Points, in no order, along strands that fork, close into loops and pass close to each other.
Points whose rows are less than 33.5 apart are linked; no others are.
q_331: [ 12 -27  -8  -6   7  15 -27 -21   0]
q_378: [ -2 -35 -12   0   2  17 -14 -18 -10]
q_821: [-24 -57 -19   0  14  46 -10  10   0]
q_327: [ 65 -13  28   9  11 -40  11  24  33]
q_353: [ 60 -24  14  16   4 -38  -1  10  21]
q_645: [  4  65  -9  -6   4 -11  30   0 -12]
q_264: [-28  42  11 -25  -5  18 -13  21 -24]
q_596: [  9  15  12   4 -15 -13   5  29 -17]
q_361: [ 19  58  22  -9  18  21  20 -19  30]
q_217: [-19 -39 -15  20 -17  -2  10 -10 -12]
q_760: [ -1 -53 -19   8   9  36  -1   1  -2]
q_41: [-75 -23 -21  -4 -36   0   8 -12  -5]
q_199: [ 45 -47 -15  25   7 -16   6  -5   2]
q_284: [ 30  50   6  -1  15 -11  33   9  20]
q_681: [ 22  72  22   0  12 -17  29 -34  26]
q_929: [-30  44  14 -36  17  22 -41  18  -2]
q_904: [  7  58  19 -26  21  29   5  -6  26]
q_307: [ -6  -7  10  -8 -10   3 -29  -6 -15]
q_55: [  1  56  -4  -8  -2   0  24  13 -15]
q_738: [ -2  30   6   1 -12  -5  11  30 -21]
q_631: [ -7   8  15 -23  -2   9 -40   1  -6]
q_585: [-66 -40 -26  -5   0  32  -4   1   2]
q_2: [ -3  54  12 -32  14  28  -7   4  12]
q_578: [ 42 -25   8  18  -4 -37  -1  11   2]
q_104: [-81 -10 -10  -5 -41  -7   0  -8 -10]
q_248: [ 16  78  20   0   4 -41  32 -28  16]
q_50: [ 32 -47  -9  28   5 -35  16   2  -4]
q_823: [ 25  62  27   1  19   2  29 -28  33]
q_892: [-18 -28  -5  20 -23 -13   4  -7 -18]
q_995: [ 35   3  14   7  -8 -25   2  26   0]
q_261: [ -5 -52 -22  15   0  24   7  -2  -6]
q_150: [  1   4  17 -26   9  14 -52  -9  12]
q_880: [-43 -32 -18  -8  18  30 -25 -11  -8]
q_369: [ 11 -14   4 -15   7  13 -43 -20   8]
q_885: [ 22 -20   9  19 -10 -39   5  15 -13]
q_391: [ -9  43   3  -8  -9   3  13  25 -25]
q_334: [-32 -25 -16 -10  25  25 -42 -16  -3]
q_748: [-63 -31 -20  -5   4  23 -15 -12  -7]
q_895: [ 14 -26   3  22 -13 -31   4   3 -15]
q_607: [ 59 -34   1  14   5  -9 -11 -13  24]
q_90: [ 17 -42 -10  30  -5 -26  13  -2 -12]
q_116: [-16  42   8 -19  -8  14   1  21 -22]
q_511: [ 20   3  13   8 -15 -16  -4  21 -11]
q_466: [-10  40  16 -35   8  22 -29  14   5]
q_215: [-33 -41 -22  16 -18   8  15  -9  -8]
q_551: [-39 -60 -19   5  -4  40   3  18   6]
q_833: [ 63 -34   6  21   8 -31  -2  -2  24]
q_708: [ 20  59   7 -10  10   7  24  -6  20]
q_474: [  9  72  -5  -5   6 -31  33 -16  -4]
q_409: [ 52   3  21   9   4 -28  10  27  19]
q_329: [ 13  75   7  -2   6 -47  34 -19   5]
q_901: [-38 -49 -25   9 -11  26  11   0  -3]
q_87: [-13 -18   1   7 -19  -5 -14  -9 -19]
q_884: [-44  42  10 -33   9  19 -33  21 -18]
q_13: [ -3 -39 -17  16  -6  11   1 -12 -12]
q_864: [ 55 -48 -15  21  13   0   1 -10  16]
q_309: [-68 -35 -26  -3 -19  19  10  -6   1]

A fork is a point with three links, a tip a point with one. Leave the first point through the second and follow the links. Name the first fork or tip that comes.
q_631; q_150: q_13
q_55; q_645: q_361
q_681; q_248: q_391
q_760; q_821: q_217

How many points has the smallest loop of links through each point below? Write 0 if it is on no loop.
q_261: 8
q_578: 10
q_331: 10
q_738: 0

Name the points in between on the shortest way along the links from the first point to the second, in order.
q_104; q_585: q_41 > q_309
q_327; q_895: q_353 > q_578 > q_885
q_248; q_929: q_681 > q_823 > q_361 > q_904 > q_2 > q_466
q_199; q_885: q_50 > q_90 > q_895
